A landscape with many valleys, sampled at points; each row gives a point and its height.
From any point a ball rolls to the lowest of the 2 points nearest to it. It stops when none of these is lower. Distance is the straight distance between rows; heights are no part of it.
fafi (h 728): [ 14  19  -9   1  10   5 -12  -4  -4  -8 -16   3  14   0  11   6   8   0
  -6 -17  -4  12 -14  -5   5  -5 -12 -19 -15  13  -7  -7   2  -1   7   5
  -7 -16  -1 -14 -28  19   0  -7  12  24  -5   1]
nobis (h 497): [  5  11  22  -2   3   1  14  -6   3  -4  -4   1 -29  -1 -18 -22  -4  -3
  -4   8   3 -14   3 -17  16  -1  -7  -5   3 -13  21   0 -19 -12   1 -17
   2   6   5   0  25  10  23   7 -11   1  15  -8]
Fozo (h 460): [  1  -9  -6   4 -23  -3   1   9   5   9  -1  -3   1   3  -4   6   0   9
   3  -5  -8  -1  -1  20  -9   0  17  13  -5  -4  -3   0   9  16  -4   7
   6  14   1 -11   6  -5 -28  -1   6   4  -5  14]
nev (h 568): [ -7  20   7   8   2  10  -1   0   5   2 -14 -11 -23  -6 -13  -7   6  -1
 -24  -7 -11  -1   2  -7  13  -1   3 -14   5  -1  12 -17  -4   1  10  -3
  18   5   7 -18  29   1  10  -8  -2  15  15 -14]
Muzu (h 791): [  1   6 -27  13   8  -4  -6   7  -9   4  -6 -10   7  -8  15  22   9 -11
  -1   4  -1  -7  13 -11  -1  -8  -7 -14 -12 -11 -26  -8  -8   7  -3   6
 -13 -26   9 -15   0  -1  12  -4 -17   5 -21  -2]
Sul (h 528): [  3   9   8   7  12   3 -18   7   5  -2 -20  -1   5   3   0   1   7   9
   0  -8  -7  19 -13  11  -4  -7   4  14   2  18   4 -10   4   6 -12   4
  -3  13   0   6  -8  -4 -10 -14   8  12  -5   0]
fenot (h 637): [  9  11  -7   7  22  16 -15  -4  -3   4 -12   1  -4  -4  12  -1   4  -8
 -11  -4   0  -9   6  -6  10  -2 -16 -12 -10  -1 -21  -1  -3 -15   8  -2
  -6 -10   3  -3  -4  -5   5 -18  -4  -5  -8 -14]
lipog (h 368): [-16  -3   9   4   7 -13   3   0  -3  -4 -14   2 -17  -6  -4   0  14   4
  21  12   0  -2  -8 -17  12 -10  -2   2  11  -1  23 -17 -20   2  -7 -11
   3  -4   4   7  20  -7  11   7  -2   4  32  -8]
Poma (h 600): [ -7  15   2   7  -4  -1  -7   7   7   4 -19 -17 -20  -7 -10  -2   6  -4
 -24  -5 -13   5   6   0   9  -6  10  -5   4  -6  14 -27  -6  23  -2  -2
  17   8  14 -21  32  -1   7 -12  -5  20  10  -8]
fubap (h 703): [ 15  20  -7   5   1  19  -7  -3  -3   5  -6  -5   7  -5   8  -1   3  -7
 -22 -18  -9  -4  -3  -1  10   7  -7 -25  -8  -5 -17   3  13  -5  20  10
  -1  -9  -6 -19 -13  12  -1  -6   7   5  -3  -3]
Toket (h 575): [  6  -3  -2   5  -1  13 -13   6   5   8   8  -2   9   2  -4  -2 -14   5
 -14 -14  -7   2  -2  24  -7   4   8   6  -5   8 -16   7  18   1  -5   8
   3  16  -7  -3  -5  -6 -29 -12   3   0 -19  11]
fosos (h 234): [  4   2   4  -3   2  -6   2   4   0   4   1  -3   6   1   4  -2  -5 -12
   3   1   6   2   0 -10   5  -1 -10  -3  -1 -12  -1   6  -6   7   1   0
  -6  -1  -4   2 -10   5  14   7  -3  -7   4   2]
fako (h 679): [-11  11  -8  13   2 -11   2  -1  -1  -9  -3 -10 -10 -11   3   8   5  -2
   4  10   4  -3  10 -16  -7 -12  -1 -13  -6 -10   1  -8 -21  10  -5  -3
  -5 -23   8 -11   6   6  29   8 -21   8  -6  -9]
vosi (h 613): [  0  13  -1   1  17 -16  -5   5  -2  -3 -21  -2  -8  -4   4   6  10 -13
   8   2   0   4   0 -25  16  -8 -18  -7  -3 -10   6 -15 -25   8 -10  -8
 -14  -8   1  -8   1   0  28   3  -9   4  14  -6]
mavu (h 472): [ -8 -11 -13   9   9   6   1  11  -5  12   5  -5   7  -5   7  13   4  -5
   9   9   1 -19   7   0   0   3  -1   5  -1  -2 -22  10   3  -9   0   5
   0  -8   4   3   7 -17  -1   1  -9 -17  -3  -1]
sobi (h 298): [-12 -14   6  -1   4 -14   7  -7  -4 -17  -6  11 -16   1  -3  -5  13  11
  24  17   6   1 -10 -13   1  -5  -2   6  10   7  27  -7 -19  -2 -10 -11
  -6  -9   1  17   4  -8  11  12   8   0  24 -10]
Tazel (h 856): [ -3 -13 -13   1 -11 -12   6   9  -9   1  14 -13  21   0  15  19  -4  -7
  13   0   1  -2   6   0  -7   5  -1  -3  -8 -10 -14   8  -5  12  -5  11
  -5 -14   3  -2 -16   3  -2  19  -6  -3 -10  18]
faru (h 669): [ -5   2  -7   6   0   7  -3   8   0   1   6  -2  14   3   4  13   5   8
   7 -10  -7   1  -9   6  -5   1   5  -5  -1   9 -10   6  11  -5   5  11
   2  -2  -3  -1 -15  -1 -12   4   9   7  -3   6]
zuvig (h 519): [ -5 -10  -3  -3  14  -1  -1   1   0   5   9   2  17   2   9   7  -3  -4
  11   1   6  -4   0  -8  -2   2 -17   4  -2   5  -9  11   1  -3  -2   1
 -11  -5  -7  13 -18  -9   2   2   3 -14  -2   2]
biget (h 566): [ -5  -7   0  -6  19  -9  -2   1  -3  -1  -2   6   7   2  11   6   1  -4
  15   3   6   1  -4 -15   1  -2 -21  11  -1   6   2   3  -9  -1 -14  -6
 -19  -6  -2  11 -19 -11  19   5   5 -12   4  -3]
tudo (h 413): [ -4  -5  -6 -10 -29  -9  26 -17  -8 -20  12   5   4  13  -5   5  10  13
   7  -3   0   7 -12   1  -6  -1   7 -13   6   6  21   1   0   4   7   5
   9  -2  -2  -1  -9  16   2  22   9  10   9  -3]
Rida (h 581): [  0  -2   1   2   8  10  -3 -11   4  -9  19   6  -8   2  -3 -13 -18   4
  -9   4  14  -7  13   6 -15   0   0   0  -5   7 -10  17   6 -21   3  -5
  -2  -9  -3   7  -5   1   8  -1  -9 -10 -22  -8]
bure (h 755): [  1   8  11  -1  16   7 -10   7   4   7 -17   2   6   2   5  -2  10  -4
   3  -5  -8   4 -14  -6  13   1  -7   2   5   7   2  -4   1  -3   2   0
  -3  11  -4   5  -1  -5  -1  -7   9  -1  17  -4]
goz (h 666): [ 15   5  -4  -4  13  16 -19   6   1  17  -7  -2  26   3  15   4   3  -7
 -13 -19 -11  -4  -5   5  12  20 -15  -8  -3  -1 -20   3  17   0  10   7
 -13   9 -11   2 -14  -4 -18 -15   6  -9  -8   4]
zosa (h 334): [ -9 -16 -11  -4 -18  -7  21 -11  -8 -18  12   4   4   9   1   2  11  13
  18   6   3   3  -9   2 -10  -1   9  -7  10   7  12   6  -2   0   3   0
   2 -13  -2  13  -8   0  -6  20  12   3   6  -2]
malu (h 314): [ -6 -13   4  -6  -7   4  16 -15   0  -7  13  17 -19  -5 -15 -12   1  14
   9  19  14 -10   6  11  -5   6   9  12   9   7  13   4   1 -27   7  -9
   8  -8   2  20  18  -5  -3   2   2  -8   2  -5]
saku (h 708): [  3   4   5   4  -4  17  -1   0   6   9   6  -3  -3   0  -8  -8  -8  -5
 -16  -5  -3  -9   3   6   2   6   5  -5   1  -2 -11  10  15 -11  12   4
  11   8  -4  -5   8  -2  -7  -5   0  -6  -1  -3]
silet (h 621): [  0   3   0   3  -2  18  -2  -1   1   0  10   6  -1   4 -13  -2  -8  12
 -10 -15  -5   0  -9  24 -12   1  14   0   2  19  -9   9  20 -11   6   8
   8  13  -7  -7  -5  -1 -22  -6  12   6 -14  -1]
Kib (h 607): [  5  25   0   0  -5  14   5  -7  -3  -9   4   5  -6   9  -9  -5  -4   7
 -24 -20  -6   6 -10   4  -4  -6   5 -20  -3  17   2   0  14  -5  15  10
  13   8  -3 -23 -11  19   3  -1  10  18 -11  -9]
bome (h 702): [ 16  14  -3  -3  -3  -4  -9   1  -1  -3  -6  -5  20  -2  13   7  -2  -6
  -9 -16  -5  16 -10   1   6   3  -4 -12 -10   4  -6  -2   5   8   2   8
  -7  -5  -3 -11 -28  17  -3  -2   7  19 -10  14]
Lup (h 239): [ -4 -14  -9  -6 -20  -9  14  -8  -1 -18  18  -3  11  12   3   6  -4  12
   7  -3   1  14  -3   9 -15   3   7  -5   2   4   4   7   3   3  -1   5
   2  -4  -2   7 -19   3 -13  16  11  11  -8   7]
Bito (h 638): [  2  13   1   0  -5  14   1  -2  -1  -5   4   2   0   8 -13   4  -3  16
 -11 -23  -9   8 -14  16  -8  -2  13  -6   2  17  -1   2  14  -2   8  13
   7  13  -4 -14 -14  11 -14  -1  16  19 -10  -1]
fazef (h 784): [-10   5   4   4  27   8  -6   8   0   8 -17   1  -3  -5   4   3  15   4
   9   3  -8  -3  -9  -8  15  -2  -9   8  10  11   2  -9  -4 -15   2  -3
   2   4   1   8  16 -17   0 -11   1  -1  23  -8]
Matod (h 521): [  4  -7   1  -4 -21   3  -3   3   9  10   9   2   1   5 -12  -3 -13   3
 -13  -9  -4   0   3  23  -8   3  12  13  -4  -2  -6   6  17  11   0   4
   8  23  -5  -9   6  -2 -29 -10   4   2 -11  10]
Vud (h 122): [ -5 -16 -11  -9 -37  -8  18  -8  -2  -5  19   0   5  11  -2   6  -5  13
   5  -3  -3   2   3  14 -16   5  15  -3  -1  -3   6   8   7   8   3   6
   6   7  -1  -5  -5   6 -25  14   8   3  -7   9]
sived (h 347): [  7  -2   7   3  -8 -17  -1   6   4  -3   3  -7  -8  -3   3  -3 -14  -8
  -5  10   4   1  20   0 -13  -1   9  10  -7 -25  -2   2 -13  19 -20  -3
 -10   1   7  -4   1   3  19   2 -22  -4 -17   0]
Tove (h 475): [  0   4  -3  -8 -28   1  21 -10  -5  -6  15   3   4  13 -10   6   1  11
  -3  -9  -3   0  -8   5  -4   1  10 -11   6   2  12   5   9   1  16   7
  13   9  -2  -7  -3  18  -1  14   7   8   3  -2]
Negiv (h 28): [  5   7  23  -6  18   8  -5 -11   7  -4  -5  15 -17   3  -9 -21  -6   7
  -7   3   4   4  -5   1   4  -2  -3   9   0  15  14   1   0 -24  -1 -12
   7  11   0  13   6  -1   4  -5   4  -1   8  -6]
Dola (h 716): [-10   8 -14  15   4  -3  -2   5  -1  -4  -4 -11  -3  -8   6  11   9  -2
   2   3  -2  -3   4 -11  -3 -13   3 -16  -4   1  -6  -9  -8   3   1   4
   6 -19   5  -9   4   1  13   4 -11  10  -3  -3]
vaz (h 238): [  0 -11   6  -3   3   6   3 -16   4 -14  11  19 -24  -6 -14 -16  -2  19
  -1  14  12   2   7  19 -13   4  10  19   7  16  10  -6   5 -27  -4 -10
  10  -5   8  18  14  -9  -2  -4   2  -1  -7  -4]
tep (h 409): [ -7 -19  -8   3   4  -4   4   4  -1  12  14  -2   9  -2   4   6  -5  -4
  15  13   6 -14  14   3  -7   6  -3  12  -1 -10 -16  16  -1   0  -6   1
  -5  -1   0  10   4 -14  -3   4 -11 -24  -4   3]
gemor (h 412): [ -6 -17  -8  -2  -9   4   4  -9   5  -4  14  12  -6  -6 -11 -10  -1  18
   6  10   6  -2   5  23 -18   4  14  18   5  14   1   4  12 -17   2  -2
   9   1   0   9   9 -11 -23  -2   9  -7  -8   1]
Pido (h 446): [ -5 -17  -3  -8 -25   0  10 -10   5   9  18  10  -7  -2 -16 -10  -7   6
   1  11   9 -11  13  18 -11   8  15  14   3  -1   4   8  14  -7   7  -4
  10   7  -2   4  17  -4 -20   0   2 -15 -10   4]
Tis (h 487): [  1   1   7   1   9 -12 -15   9   3  -4 -17   1   6   4   6   5   7   0
   7   3  -6  22  -7  -1  -2 -10   1  16   2   8  11 -16  -5  15 -22  -1
  -9  10   5   9  -5  -5  -1  -7   5   7   2   1]
rutu (h 452): [  4   5  20  -5  -8   8  15  -9   5   4   4   4 -20   2 -20 -19 -10  -2
 -10   4   9 -12   5  -6  11   4  -1  -1   6 -11  13   7  -5 -12   9 -11
   8  10   2   4  24   8  11   3  -8  -4   7  -7]
Vev (h 357): [ -7 -14   7  -6  -6 -11  10 -17   0 -24   1  15 -16   4  -7 -14   8  17
  14  20   7   7  -2   0  -5  -1   8  10  12   8  25  -5  -9  -5 -11 -13
  -2  -8   5  20   4  -7   6   7   9   3   6 -11]
Nonib (h 464): [ -1  -1   7  -4  -6  17   8  -9   1   0  11  14 -10   3 -19 -11  -5  11
  -6  -2   5  -8  -2  11  -2   4  10   5   8  13   4   8  16 -22  14  -2
  15   9  -2   5  16   1 -10  -5   6  -4   0  -8]
bitu (h 367): [ -1 -11   9  -4 -13  -1   8  -9   5   8  12   5  -9  -3 -15 -13 -11  -1
   1  11  10  -8  13   5  -4   5   8  11   4  -9   5   9   3  -5   4  -8
   5   8   0   9  16  -1  -5   0  -7 -14   0   0]
vad (h 150): [ -2  -3   9   0  14   9  -4  -9   3 -11   5  12 -12   0  -5 -13  -4  13
  -1   8   8   3   1   8 -10  -3   3  13   4  18   6   2   4 -25  -2  -8
   4  -1   3  15   4  -7   0  -7   3  -2  -3  -7]
zate (h 564): [  0  13  10   2  20  10 -14  -1   4 -13 -18   6  -5   4  -7  -7   7  19
   0 -11  -5  19 -19  10  -9 -10   3   7   3  32  12  -8   5  -8  -6   0
   2   6  -4   8 -14  -2  -6 -13  18  16  -3  -9]
binim (h 538): [ -5  -5  -1   8  17   4  -6   3   0   1   4   1  -6  -7   4   3   0   2
   3  11   4  -9  10   2  -3  -4   3   9  -1   4 -11   2  -3 -17  -6  -2
  -1  -7   6   6   7 -12   7  -4 -11 -10 -10  -5]
kiv (h 279): [  3   6  11   4  -5   6  -5   2   5   7  -1  -8 -26  -6 -14 -11  -6  -8
 -23   3  -2  -6  13   8   5   1  10   6   2  -8  -3  -8  -2  -3  -1  -5
  13   9  16 -12  29  -3   5 -11 -10   0  -5  -3]
fav (h 399): [  5 -11   1  -8   5   1  -6   8   4  19   8  -3  27   4   8   4 -10 -13
   4  -7  -5   0  -1   1   4  14 -13   5   3  -6 -13  11  13  12   1   6
  -9  18 -13   9 -10  -8 -23  -9  -2 -13   0  16]
kune (h 320): [ 13  10   2  -5   6   6  -5   0   4   8  -6   0   8   2   8  -6  -3 -15
  -9  -8   0  -1   0  -9  12   2 -15 -14  -8  -7 -11   6   0  -1   9   1
  -7  -2  -8  -3 -15   7   8  -3   0  -5   1   0]
mumav (h 547): [  8   4  -4 -10   9 -24 -13  10  -8  -6 -18  -2  15  -1  14  14   8 -13
   9  -1  -3  22 -11 -15   9  -6 -12   5  -5   2  10 -17 -12  20 -21  -1
 -20  -7   1  -3 -24   7  14   4   6  10   3   8]
nuli (h 324): [  0 -20  -4  -7 -11  -8   0   7   3  11  13  -3  24   5   7   8 -10  -3
  11  -1  -3   3   2   8  -7   9  -3   9  -3  -7  -7  12  10  18  -4   7
  -4  12 -10   5  -9  -4 -29   1   0  -9  -2  22]
Lero (h 400): [  8   6   2   2   4  10  -8  10   4  11 -10 -11   6  -4   9   1   7 -14
 -15  -9 -11  -3   3  -3  14  10  -7  -8   2 -13 -10  -1   4   2  12   8
  -1   5  -6  -5   4  -3  -1  -6   2  -8   6  -3]
giluz (h 527): [  2  -4   3  -2   2  18   1 -10   2  -4  21   9 -10   1 -14 -13 -17   6
 -13   0   8  -7   5  14 -10   2   8   2   1  15  -8  15  16 -26   9  -3
  11   0  -3   6   6   0  -3  -3   0  -7 -15  -5]
Kato (h 733): [  4  15  -8   5   7   9  -2   2  -3   1  -6  -3  14  -1   9   5   9  -2
  -4 -14  -6   0 -11  -8  11   1  -9 -20  -8   4 -12   0   5  -5  14  10
  -2 -15  -5 -15 -18  12   5  -1   9  11   5   3]
resed (h 788): [-13   3  -2   8  25   8   2   0   1  -7  -4   5 -12  -4   0  -3   9  13
   9   8   5 -11  -7 -12   4  -9  -4  -4   3  18   5   0  -6 -27   6  -6
   6 -14   3   8   7  -8  12   0   2   3  12 -10]
fur (h 754): [-17  -6 -10   8   9   4  11  -3  -3 -17   1   5 -10  -2  -2   3  12  19
  15  10   3  -9  -8  -6  -7  -8   7  -7   9  19  11  -1  -2 -19   7  -4
   9 -21   2   9   8  -5   9   7   7   7  13 -12]
Mafu (h 589): [ -4   5  -7   6  29  14 -13   1  -5   6  -6   1  -7  -7  11   4   5  -1
  -3   6   0 -12   6  -2   6  -2  -8   2  -2  11 -19  -2   1 -25   1  -1
  -4  -8   5   4   7 -17   4 -16  -8  -8  -8  -7]
rigus (h 189): [  2  -1   1   8 -13   2   2   1   5   6   7 -11 -19  -5 -10  -4  -9 -10
 -16   8   1 -13  17   5  -6   0  13   2  -4 -15  -9   2  -3   5  -5  -2
   9   0  14 -14  22   0   9   0 -17  -5 -11  -2]
boran (h 336): [ -2   4  -7   6 -12 -10  -3  16   0   3 -18 -14   3  -1   3  15  12  -1
   3  -5 -15  11  -4   3   0  -7  13   1  -2  -7   5 -21  -2  30 -10   8
   7   2   8 -14   8   0  -8   0  -4  17   6  11]
Ziri (h 442): [  8   4   4   2   7  -9 -15   9   3   2 -11  -3   5   2  10   4   0  -7
  -4   2  -2  13   3  -4   3  -7   0   5  -3  -3  -1 -10  -4  13 -14   0
  -6   4   3   2 -10   0   6  -7  -4   2  -9   2]
Tudi (h 837): [  5  -4 -15  -3  -4 -11   2  11 -11   9   4 -16  25  -5  16  14  -4 -19
   7  -3   2  -2   3  -7   8   9 -10  -3  -8 -16 -20   6  -5  15  -1  11
 -13 -13  -1  -8 -17   7   6  11  -8  -6  -8  17]
sovit (h 696): [  9   3   3  -8  22  18 -15   3   0  18 -12  -1  16   2  17  -3   5 -12
 -12 -12 -11  -7  -5  -4  18  18 -25  -6  -1  -4 -13   4   9  -7  12   3
 -13  10 -12   6  -6  -9  -6 -16   6 -17   5  -4]
Rep (h 396): [  9  -4   6  -2   0 -15  -8  12   0   5  -7  -5   2   1  10   4  -7 -14
  -2   9  -2   7  11  -5   2  -4   1  13  -3 -18  -4  -7  -8  24 -20   0
 -10   8   5   2   3  -5   8  -4 -15  -6  -9   6]
Mezub (h 598): [  2  13   8   0  14  10 -10  -9   3 -22  -5  10 -18   7  -9 -16  -2  16
 -13  -6   3  17  -9   9 -12 -12   7   4  -1  30  13  -8   3 -14  -7  -6
   8  -1   3   2  -6   5   4  -9  12  14 -12 -13]
Zev (h 278): [  1  -6   5   4  -8  -3   0  -1   5  -1   9  -4  -9  -1  -5  -6 -13  -2
  -6  10   8  -3  16   5 -11  -2  11   8  -3 -11  -3   6  -3   4  -8  -3
   3   2   8   2   9   1   5   2 -13  -7 -13  -1]
gul (h 237): [ -5 -17  -8  -7 -24  -4  10   1   1   5  18  -1  17   7   4  10  -7   7
  11  -6  -3  -2   2  13 -13  11   8   1  -4  -8  -5  14  12   8   3  10
   3   7 -10  -2 -10   2 -32   9   6  -2  -1  18]
nek (h 257): [ -5  -5   0   5 -22 -19   3   9  -1   3 -16  -8  -7  -1   0   6  10   0
   7   7  -7   4   2   1  -3 -11  16   9   2 -12  15 -20 -12  35 -13  -2
  10   5  10 -10  19  -3  -6   1  -4   5   9   6]
vobez (h 647): [  1  19  -8   9  12 -12  -3  -3  -1  -9 -18  -6  -7 -12   6   5   4 -10
  -1   4   4   4  10 -21   4 -13 -12 -15 -10 -16   0 -15 -24  12  -5  -5
 -13 -21   6 -17   3   8  31  -1 -19  13   1 -12]
Pab (h 329): [ -6 -15   1  -5  -9  -6   7 -15   3 -17   6  13  -6   3  -7 -14   2  20
  11  13   6  10   0  12 -12   2  12  17   9  12  13   0   5  -8  -4  -9
   2   1   0  19   1  -9 -11   1  12  -2  -1  -5]
zeka (h 576): [  1  -5  -3 -12   5 -20  -6  10 -12   4 -10  -4  19   0  10  13   3 -19
  14  -2   0  15 -14 -12  10   2 -18  11   2  -4   6  -6  -7  19 -15   2
 -17   3  -5   5 -21   0   8  10   6  -4  16  15]
palo (h 672): [ 18  18  -3   5  15  24 -12  -9  -2   2 -14   0  -6  -4  10  -9   1 -11
 -24 -13  -4  -9   5  -5  11   1 -16 -23 -12  -7 -17   2   1 -10  18   2
   0  -9  -1 -13  -4   7   3 -15   2  -1  -1 -15]
keti (h 481): [ -5   0  18   2  -5  -4   3  -3   1   3  -9   2 -21  -7 -12 -10   6   2
   5  13   1  -1   2  -4  12  -3   6  13   9  -7  17 -12 -11  -3  -2 -13
   9   9  10   5  29  -4   0  -2  -5   0  17  -4]
gata (h 505): [  8   1  19 -15  -9   2   9 -16   9  -7  14  10 -15  10 -19 -21 -19  -1
 -13   2  14  -2   9  -2  -2   1   0   3   2  -5  17  11   0  -8   0 -12
   3  14  -4   8   9  12  11  -1  -6  -6  -6  -7]
Tanos (h 518): [  9   4   6  -7  15 -17 -18   6   1  -7 -17   6  14   7  12   8   3  -3
   5  -2  -4  26 -11  -4   2  -6 -10  11  -3  12  13 -13  -5  15 -23  -5
 -18   5  -2  11 -25   1   5  -5  10   8  -3   5]
Pagok (h 227): [ -8 -15   2  -3  -9 -16  10  -4  -8 -11   3   3  -4   2  -1   0   9   4
  23  10   7   1  -7  -8  -4  -4   0   2   8  -2  17  -1 -14   8  -6  -5
  -4  -9   0  12  -3  -2   9  18   6  -5  19  -2]
napon (h 675): [ 14   4  -3 -11  -8  -5  -6  10   0   9   2 -10  29  -2  14   8 -10 -13
  -9 -16  -5  10  -4   1  10  14  -6  -6  -8  -8 -11   5   8  15   3  10
 -10   2  -9  -7 -23  13 -11   1   1   9  -6  22]
mabe (h 535): [  0  16  13   3   2   4   7  -2   5   1 -11  -8 -25  -6  -9 -13   1  -6
 -17   2  -5  -6   4 -15  18  -2  -4 -12   4 -11  12  -6 -13  -4   8  -9
  10   4   6 -10  28   5  18  -1  -7   6  16 -11]
Tefan (h 580): [ -1   8  -6   0  16 -15 -10   5  -4  -8 -17   0   3  -2  11  13  11  -8
  10   3  -1  11  -3 -20   6 -12 -15  -3  -6   1   4 -16 -16  10 -13  -4
 -13 -16   3  -4 -14   0  21   1  -1   9   4  -4]
Boka (h 644): [  8  -3   0  -9 -14  -8   6  10   0  10   8 -11  21  -1   6   5 -11 -17
  -3  -6  -1   3   1  -1   4   8  -1  -5  -2 -18  -6   8   5  20   5   9
  -1   5  -8  -5 -11  10  -7   9  -3  -4   5  18]
Bipi (h 608): [  1  -7   1 -12  -9 -15   2   7  -8   5   3  -6  21   1   6   6  -4 -14
  12  -7   1  10 -13  -5   7   6  -9   1   2  -9   5   4  -1  18  -2   6
  -8   2 -11   2 -19   9  -2  15   7  -3  17  18]
lumor (h 166): [ -7 -16   3   1 -18 -25   2   4  -6   0 -11   2  -8  -3   7   3  10   3
  21  17  -1   4   6  -1  -5  -6  14  18   5 -12  15 -15 -17  26 -17  -5
   2   3   9   2  15 -10  -6   4  -4  -8   7   5]
vovak (h 758): [ -4  11 -24  18  14   2  -7  -4  -6  -6  -7  -3   3 -11   9  17   9  -3
   1   0   3  -5   8 -13  -4 -15 -12 -19 -13  -1 -18  -7  -8  -2   4   1
  -7 -32   7 -15  -7   4  16  -3 -10  12 -13  -8]
nubu (h 255): [ -8 -16   1   6 -11 -15   6   2  -4  -1   1   0  -5  -4   3   3   4   3
  19  17   4  -5   8  -2  -6  -3  10  11   1 -10   4  -2 -12  11 -10  -3
   0  -4   9   7  12  -9   1   7  -7 -11   3   0]
ditur (h 534): [  1   5  -2  -4 -24  11  14  -4  -1   5  20   0   2   9 -15   3  -7   1
 -16 -11  -4  -8  -1   9  -2   4  12 -15   3  -5  -5  11  19  -1  18   8
  14  12  -2 -17   1  14  -6   9   3   3  -4   0]
zatu (h 673): [  6  -3   7  -5  -4  13   2  -2   9  14  16  -4   3   3  -7 -11 -17 -12
 -15  -5   4 -11  12   3   3  11  -3  -7   2 -12 -15  21  16  -6  12   0
   5  12 -13   2   5   2  -8  -5  -7 -17  -5   0]
Runom (h 632): [  6   1   9  -7   7  10   2 -10   9   4  16   4  -3   7  -7 -18 -22  -7
 -10  -1  14  -9  12   1  -2   5  -6  -4  -4  -6  -7  22   6 -13   7  -7
  -1   6 -11   6  -2   6   3  -5 -12 -16 -11  -3]
rab (h 577): [ -1  19  -5   3 -16  15  14  -5  -6  -2  14   1  -7   6 -14   5  -1   7
 -22 -15  -9  -4  -7   7  -2   0  11 -22   2   7  -3   2  15  -4  20  11
  17   9   3 -28   0  17   4   4   4  13  -4  -8]
vor (h 713): [-12  -2  -7  10   6   6   3   5  -2  -4   3  -1   3   0   2   8  10  12
  12  -1  -2  -5  -9  -3  -6  -7   5  -5   5  15   0   2   3 -12   6   4
   6 -11   0   3  -4  -3   0   5   9   5   8  -4]
nanuz (h 427): [-10  -3  12   3   1  -6  12   0  -5   4  -7   0 -21  -8  -8  -5   8  -2
  18  13   3 -15  -1 -14  15  -1  -2   4  10 -13  18  -4 -19  -3   0 -13
   0  -1   6   8  28  -6   9   9  -8  -6  27  -5]
lizi (h 811): [-13   3   5   7  26   8  -2   1  -1  -1 -11   6 -14 -10  -5  -2  14  16
  12   9   0  -5  -8  -1   7  -6   0  10  10  19   9 -11  -3 -24   2  -7
   9  -3   5  10  23 -14  -1  -8  -1   7  22  -6]
Nonu (h 392): [ -8  -6   1  -7 -14   8  19 -13  -1   2   7  21 -12  -3 -18 -11   5  17
   9   9   8 -11  -3  11  -1   8  14   9  13  13  14   2  10 -25  17  -5
  13   5  -6  10  19  -1 -13  -3  12  -8   6  -6]
logoz (h 397): [  5   1  -4   5 -15  -4  -4  12   4   2  -3 -11   6   3   5   9  -1   0
  -7  -6  -9   9  -1  10  -5  -3  13   4  -6  -3  -2  -8   3  21  -9   9
   4   9   6 -11  -3   3 -13   0  -1  13  -7  13]
Gasos (h 337): [ -9 -24  -4  -1 -12 -12  10  -3  -3   1  14   2   5   0   1   1  -3   3
  18  12   8  -6   9   3 -11   4   4   9   4 -11  -1  10  -4   8  -4  -3
  -3  -5  -1  15   0  -6  -9  11  -2 -17  -1   3]
pomul (h 462): [  6  -5   0  -9  12  -2 -11   2   3  12   8   1  25   4  12   4 -10 -11
   1  -5   4   1   2  -4   2   6 -20   3  -6   0 -13  10   7   5  -4   0
 -15   6 -12  10 -22  -3  -6  -7  -1 -14 -10  10]
kadu (h 726): [  6   2   4  -8  20   2 -11   6  -1  14 -13   2  14   4  13   4   3 -15
   2  -5  -4   3  -6 -10  16   7 -23   2   1  -2  -5  -2  -1   1  -3  -1
 -16   8  -5   6  -9  -9   4  -8   4 -13   7   1]
Bobag (h 131): [ -3  -7   3  -1 -11 -13  13   0  -6  -4   8  -5   1   2  -2  -2  -2  -8
  13   7  10  -4   0 -10  -6  -1  -1  -4   4 -14   8   5 -15  13  -2  -1
  -4  -8   0   3  -3   7  17  20  -4  -9  10   1]
menof (h 815): [  9   5 -16   5  -1  -9   1   9  -6   5  -3 -15  11  -7  15  13   2 -18
  -1   3   2  -2  12  -9   2   0  -6  -8 -12 -22 -19   0 -11  17  -4   7
 -11 -14   6 -14  -6   4  16   2 -17  -1 -16   5]
rom (h 626): [  7   4  -7   3   4  10 -13   8   2   9   2  -5  24   3  10   9  -2   2
  -3 -19  -8   1  -8  11   2  10  -2  -6  -5   6 -18   6  16  -1   3  12
  -7   5  -9  -2 -19  -1 -21  -7   6   6 -15  15]

Call two points neighbours if one is among the 2 nearest of the other. Go from one point of each pair to the other, from neighbour to neighbour, staying as low as possible. Name the highest point that can't be avoided.
Bobag / Pab: Vev
lumor / Vud: Bito
Negiv / Bobag: Mezub
rom / Pab: sovit
rigus / Pab: Pido

For each start below, name every point that the ball comes to, in order.
Kato: fubap > palo > fenot > Mafu > binim > mavu > tep > Gasos > nubu > lumor
silet: Toket > Matod > Fozo > logoz > boran > nek > lumor
zatu: Runom > Rida > giluz > Nonib > Nonu > malu > vaz > vad > Negiv
lizi: fazef > bure > kadu > sovit > goz > rom
rab: ditur > Tove > tudo > zosa > Lup > Vud
